Points on a hilly landscape, in no order, each with its height.
From any point a ball rolls to the lowest of the 2 points nearest to it. It stops when none of these is lower. Distance is the straight distance between rows; heights are no part of it.
mov height 6.73: [  1 -27   3  -1   5 -10 -10  16  -8 -19   1 -10   9  -4 -16  -2  -1  36
   2   4   6]
feko height 0.77: [  2  -3 -20  -8   0   1  -3   2   4 -25   9  14 -12  -1  15   5   1  -2
  -2 -23  -8]
dibis height 5.11: [-12   1 -20  -4  -8  -6  -2  -5  25   1   8  -9   4  -6   3  -7  -7 -12
 -12  -5   1]
novu height 2.23: [ 12   5  21 -20  -1  20  33  -6   2  -4  -4  -2  20 -18  19  -2   7  -8
  10   3 -18]
niso height 5.51: [  8  -7  -3   5  -9 -16 -21  20 -23  -4  -7   0 -27  13  -4   2  -3  25
  10   4  12]
Rubib height 2.49: [  2   0  33  -2  -3   5  25 -11 -10   4  -3  14  -5  15   0   9   8 -13
   1   8  -9]
vomif height 2.85: [ -8  -2  -4 -14  -5  15  -7 -11   3  -9  -6  16   2   6  -1   9 -12  -2
  -1  -8  -1]
nitu height 4.09: [  5   6  -2   7  -7   0 -22   5  -6   7 -15  11 -15  10  -2  -4  -8  -6
  10   1   8]
kud height 2.90: [ -5  -6 -10   8   7  -1 -15 -14  17 -10   9  13  -9  13  -2  -3  -7   8
   2  -9  -5]
vosaz height 3.47: [  3   5 -13 -26   3   6   5   9   1 -23   9  -2  24 -15  11   7  -8   0
  -7   1   6]
fazu height 7.14: [  1 -31   3  16  11 -17 -14  16  -6  -6  -5 -27  -3   1 -20  -6  -2  38
   7   4  10]
gisu height 2.56: [-16   7   4  -5  -8  10  15 -15 -14   9  -4   6 -14   9  21   8  11  -2
  -8 -11 -27]
tir height 5.01: [ -9 -17  -1   3  -7  -9 -38   1 -16   3 -15  -6   0  -2  -9  13   0  16
  11  15  19]
patop height 3.50: [  1  12  -9   3  -6   7  -3   4 -22   5 -13  15 -21  14   9   3   3   6
   1 -11  -4]
muki height 3.14: [ -3   4   5 -15 -11  15  -4  -9  14  24 -23   4   6 -10   7  -6  -9 -15
   5  18 -20]
masi height 2.27: [  7 -10   1  -5   4   2   3  -6  12 -22  18  22   4   9   3   3  -2 -17
   6 -15  -3]
sibe height 6.36: [ 10   1 -12   2   1 -13 -13  10  -2  -1   8 -10  -6   0   5 -15   7   1
 -11   0   9]
pazos height 4.24: [ -6   6  -3 -28  -9  27  22  -4   4  -7  -7  -1  24 -24   1  19 -24 -19
  -2  -5   6]
Gopo height 2.86: [ -3   7   7 -14   0  14   8  -9  17  12  -9   6   2 -14  14  -8  -4 -10
  -1   8 -31]
lafe height 3.70: [ -2  -6 -10  13 -10  -5   3  -7   4   5   7  13 -19  20   7   2   9 -27
  -3 -22  -7]
Mit height 3.37: [ -5  -2  -3  -8 -20   8  -2  -8  25  20  -8  -8  -1 -10   9  -8  -3 -26
   0  10 -11]
nezad height 3.84: [ -2   3   1  27  -1 -21  -6   2  -8  22  -4 -18   0   8 -27   0   7   9
  -4  14  24]
ralat height 1.54: [  2  -1 -15 -25  -3   8   2   0   8 -20  12  11   6  -6  24   3   1 -13
  -1 -12  -9]
zov height 2.04: [-10  -5  -9  -6  -2   9 -18  -9  16 -10   9  18  -7   3   8   8 -11   3
  -5 -11 -15]
bok height 2.52: [  3  -6   2   3   3 -14   0  11  -7  -7   9  -5   1  14 -11  -1  11  15
 -11   2  10]
ligi height 3.40: [ -4  -2   0  28   4 -23  -7  10 -13  14  -6 -17  -9   7 -26   4   9  28
  -7   1  12]
fakul height 2.50: [ -7   0   7 -16   0   3  16   6 -37 -15   4  -9  23  -9 -11  26   2   8
  -1   3  26]
tipo height 2.25: [ -1  -5  12  -3  14  -2  13  -4   5 -19  22  21  11  14  -9   9   3  11
  -3 -11  -3]
vave height 2.92: [ -6   3  19   5  -7   8  19 -10  -8  22 -12   6  -9  17  10   5  11   0
   3   7 -10]
Lifu height 3.11: [-15   1   3   2   4   8  16 -13   2   9   4   4   4  10   0   6  11   4
 -16  -1 -13]
Tok height 3.76: [ -7  15  -6 -28  10   7   8  11 -14  -7  -2  -2  26 -19  11  10   0   2
  -9  11   0]
pur height 6.21: [  4   9 -12   2   5  -4 -10   5  20   3  11   3   9   0 -12 -12  -4   5
 -11   4  -5]
Vavu height 2.74: [  1  -6   6   0   9  -2  -6   0   7 -11  15   9  13   8  -9  -5   0  19
  -7  -4  -5]
Mugam height 3.13: [ 10   5 -11 -25   7  -1 -12  13  10 -15   9   3  13  -6  10  -4  -3  -2
  -1   0   2]
nik height 1.65: [ -8  10 -16   2  12  -7   6  -4  -2   3  14  -3 -13   4  19  -7   8   1
 -16  -5 -13]
Kulo height 4.81: [ -1  -7   9   3  -5   0 -25   0   4   3  -9   8   2   6 -19   0 -13  11
   9  10   5]
Fefi height 6.28: [ 13  12  -3  -2  14 -13 -15  17 -13  -5  10  -2   0   2  12 -16   6   2
   2  10   7]
nirus height 4.06: [-12   3  -1 -23  10  12   0  10  -7 -11  -1  -1  38 -17  -7  15  -6  12
   0   9   5]
Fumo height 3.63: [ -5  -2   6  13   3   1   5 -14   2   5   5  13 -19  20   2   4   3 -11
  -3 -12  -8]
tiror height 5.92: [ 11  -2  -8  11   6  -9 -17  11  14   0   3  -9   5  -8 -14 -17  -7  14
  -1  10   2]
fezo height 3.39: [ -8  -5   7   1  -3   3   7 -12   9   3   2   5   2  12   0   3   4 -17
  -6  -5   0]
Nem height 4.76: [ -6  -9   0 -14 -10   4  22 -17  24  -7   6  -5   6 -10   5   4  -2 -35
  -5  -7   2]
lezu height 2.73: [ -4   2  20 -14  -2  13  13   0 -13  -6  -5   8  28   1 -14  14  -7  -3
   6  10  18]
bag height 5.43: [  0  -5 -26  17  -7 -13 -19   6  10  -2  -2 -14 -11   0   0 -11  -6   7
  -5 -12   7]
nesug height 1.31: [-14  -4  -2 -11  -2  -2   5   6 -19  -8   3 -12  25  -5 -11  14   8  12
  -8  11  17]
Luros height 3.38: [  2   4   4 -25  -5  19   1   0   2  -7  -8  11  15  -5   4   9 -12  -9
   0   0  -4]
zuf height 6.03: [  7  19 -10  27  13 -19  -8   6   8  16   2 -12  -5 -10 -20 -17  -1  12
   3  -1  13]
dipa height 6.30: [  1 -20  -7  -1   3  -6  -8  10  -6 -26   7 -10  -8   6  -6   3   0  29
  -3  -6   2]
vod height 2.15: [ -3  18  -7   8   7   6   5  -8   3  16  -2  -8  -1  -4  14 -13   5  -2
 -15   4 -27]
Geku height 3.61: [ 11  -1   0   4   3   0 -15  -5  10  -7   1   6  -2   9  -9  -9  -6  -3
  -3  -2   2]
pugi height 4.68: [  1  -7   6  17  -7 -19 -37   8 -16  11 -14  -8  -9  -1 -20   7  -5  18
  15  16  26]
firin height 2.57: [  6   9  12 -22  -4  20  23  -5  14  10  -8  -4  12 -23  19  -7   6  -8
  -2  16 -30]
Zamet height 4.17: [ 11 -12   6  10  -4  -2 -16   0   2  -8   3  11  -9  17 -14   3  -7   5
   9   1  14]
vut height 5.26: [ -9 -18  -1   5 -11 -11 -23   9 -19  -1  -9  -7 -17  13 -11  10   2  16
   6   1  22]
kadur height 8.13: [ 16 -12  15  35   9 -13  -7  10  -4  -4  -7  -6 -21   6 -30 -13 -10  34
  15  -5  12]
fisuv height 6.26: [ 19   4  -6  34   4 -23  -8   3  15   8   3 -22 -11 -12 -23 -22  -6   8
   9  -5  26]
feri height 5.97: [  9  21   0  19   6 -12 -10   3 -14  23  -6  -7 -12  -5  -6 -15   0  -2
   6  13  18]
lera height 3.19: [ -4   5   6   3  -9   4  15   0 -18  15 -13  13 -28  18   9   4   8  -8
  -4  -4 -11]
bakev height 3.02: [  2  -7   9 -14   5  13  20 -12  13  -8  17  15   5 -11  17   5  -1 -19
   6 -15 -16]
pafid height 3.82: [  0   8  11 -28  -4  24   7  -1   1  -5 -14   7  33 -18  -7  13 -19 -15
   6   7   5]
Babeb height 3.31: [ -5  -8  17   6   0   4  19 -15   7  -2  17  19 -11  20  -5  16   2  -9
   7 -14  -9]
zonud height 1.93: [-11  12 -10  -2  -4   8   9  -7  -6   1   0  -7   4   4  20  -6  12  -5
 -14   0 -11]
fiku height 2.63: [  5   2  18 -16   3  19  35 -17   5 -16  10   7  15 -14  22  10   2 -14
   6  -9 -23]
rugod height 3.60: [ -7  -5 -12   0 -18   1   9  -7  -7   1  -2   2 -12  18  12  13   6 -22
  -1 -16   8]
sozu height 2.77: [ -3  -2   1  -1   5  11  26 -14 -11   7   5   9 -17   4  25   6  16 -11
   3 -13 -27]
vef height 2.81: [-17   2  11  -3   2   9  19 -21  -7   5   7  16  -2   9  14  21  11   2
 -12  -9 -16]
zaz height 4.56: [ -3  -1   1 -16 -17  16  22 -16  13   0  -1  -2  16 -17   0  15 -15 -27
   0  -7   4]
lezal height 7.44: [  7 -18   7  23  16 -20 -22  15 -14   5  -5 -17  -4  -9 -29  -9  -2  35
  14  15  10]
dadu height 2.36: [-12  10   0   4  -3  12  18 -19  -5  16  -7  -4  -8  -1  19  -3  16  -6
  -9   5 -33]
Fimu height 5.45: [  2   0  -4  -2  -1   0 -29   7  11  -6  -9  -6   4 -11 -15  -7 -14  11
   2  16   6]
kalas height 4.25: [ -3   0  -1  19   0 -16 -25   4  -9  26 -11  -9  -1  -8 -22   4   3   6
   7  22  17]
lopo height 5.60: [  8  10 -27  18  -3 -16 -20  18  -3  -6  -2 -12 -17  -6  -3 -16  -1  11
   4 -12  18]
zusu height 3.35: [ -6  -4  10 -12 -13  16  14  -5   0  16 -14  -7   2  -3  12   5  12 -20
   0   7  -3]
tubol height 3.59: [  3  -1  15 -18 -19  25  20  -7  -3   9 -17  -7  18 -18  12   8  -1 -16
  11   8  -3]
luz height 3.49: [ -3  -4   4   0 -21   5  16 -13  -3  13 -12  -5 -10  10  16   6   9 -27
  -4  -1   0]
Zoda height 1.30: [  3  13  -6  -2  13   2  13   0 -11  -5  13   6  -4   4  28  -1  11  -3
 -10  -9 -25]
Simub height 1.73: [  0  -1  22  -9  -9   7  21  -8  -8  -1  -1  13   8  10  -7  11  -2 -15
   4   4  11]
Bofu height 3.17: [ -7  -4   7  -8  -8  11  28 -11   8  10  -1 -10   0  -8  19  -2  15 -20
   0  -2 -16]
nesoz height 2.40: [  4  19 -10  -6  11  -2   2   8   1  11   3  -5  -2 -12  12 -15   4  -7
  -5   9 -17]
nalip height 2.79: [ -1 -10  13  -1  13   9  11 -17  13  -9  20  20   4   6   5  14  -1 -15
   2 -11 -14]
tev height 6.18: [ 13   8  12   0  11 -17 -14  14 -21   4  -2   0   1  -3  -1 -10   5  -4
  11  22   7]
Segi height 3.81: [ 10  19  -6   1   3   9 -21   9 -16   8 -23  11 -19   6   9  -8  -5   2
   2   2  -5]
num height 6.56: [  8 -13 -11  23   2 -15 -16   7  28   3  -4 -24  -5 -12 -22 -22 -11  15
   6   0  17]
Bifit height 2.87: [ 10  17   0 -27  11   7  -1   8   5 -20   1   7  13  -4  21  -6  -3  -9
   4   1 -11]
Runa height 1.69: [ 10 -14 -10  -2   0  -4  -6   3   7 -28  15  14  -9  17   7  -1  -6  -8
   3 -19   6]
Bod height 6.08: [  8   9  14   7   8 -11  -6   8 -17  23 -10   0  -2   6  -5   0   6  -7
   8  14  13]
pigop height 2.43: [-11 -13   1   0   3  -9   3   6  -5 -12  16 -13  15   1 -14   7  13  15
 -12  -2  12]
rogom height 5.25: [-15  -1 -32  12 -11  -6 -16  -5  27   8   1  -8  -6  -1  -3  -6  -7  -2
 -10  -8   0]
tagiz height 3.52: [-12   2   4 -12  -3  10  -8   5  -3  -4  -9   5  27  -9  -8  17 -10   3
   0  13  17]
Pag height 2.72: [ -2  -2   3  25  11 -22  -2   8   3   8  14  -9  -3   5 -22   1  10  28
 -13   1   8]
pemu height 5.84: [ 17  21 -13  32   3 -21  -7   9   0  22  -6 -14 -11  -5 -13 -15   1  -8
  14   2  25]
zimis height 0.71: [  1 -12   7  16  12  -6  -2  -1   2  -6  13   2  -6  13 -19  -4   1  21
  -9  -4   4]
suv height 5.90: [  3 -14  -2   6  -1  -7 -20  13 -13 -14  -6  -4 -13  13 -10  -7  -6  34
   6  -8   2]
geger height 4.95: [-10   3 -11 -18  -7   4  10  -3  29  -7  13   0  12 -15   4   2 -10 -19
  -4  -7  -5]
tuv height 5.74: [ 14  11 -12  24  -1 -16 -10  17  -5   7  -3 -11 -19   4  -3 -17   0  -4
   2  -5  21]
zipas height 2.98: [ -2  -3   5  -5  -5   8  31 -18   1  -2   9   2  -5  -9  31  12  16 -25
   4 -14 -21]
sim height 2.68: [ 11  17  -2 -17  11   9   3  10  -1  -2  -7   6   2 -12  26 -18  -1 -12
   5  10 -21]
bug height 7.77: [  8  -7   7  32  15 -13  -7  11   0   3  -6 -19  -6  -8 -30 -21  -6  27
  16   6  12]

Two balls start at each pair of points below. Name the first point that both come to, or write never.
tir and Bod: never
Fefi and zuf: pemu
num and bag: zov

Call two points neighbours if one is among the 2 nearest of the other. Go from one point of each pair to the other, from neighbour to neighbour, staying as low as possible. Name the highest point that can't be avoided.
feko and novu: bakev
tipo and zimis: Vavu
nesug and Simub: lezu
nesug and zimis: bok
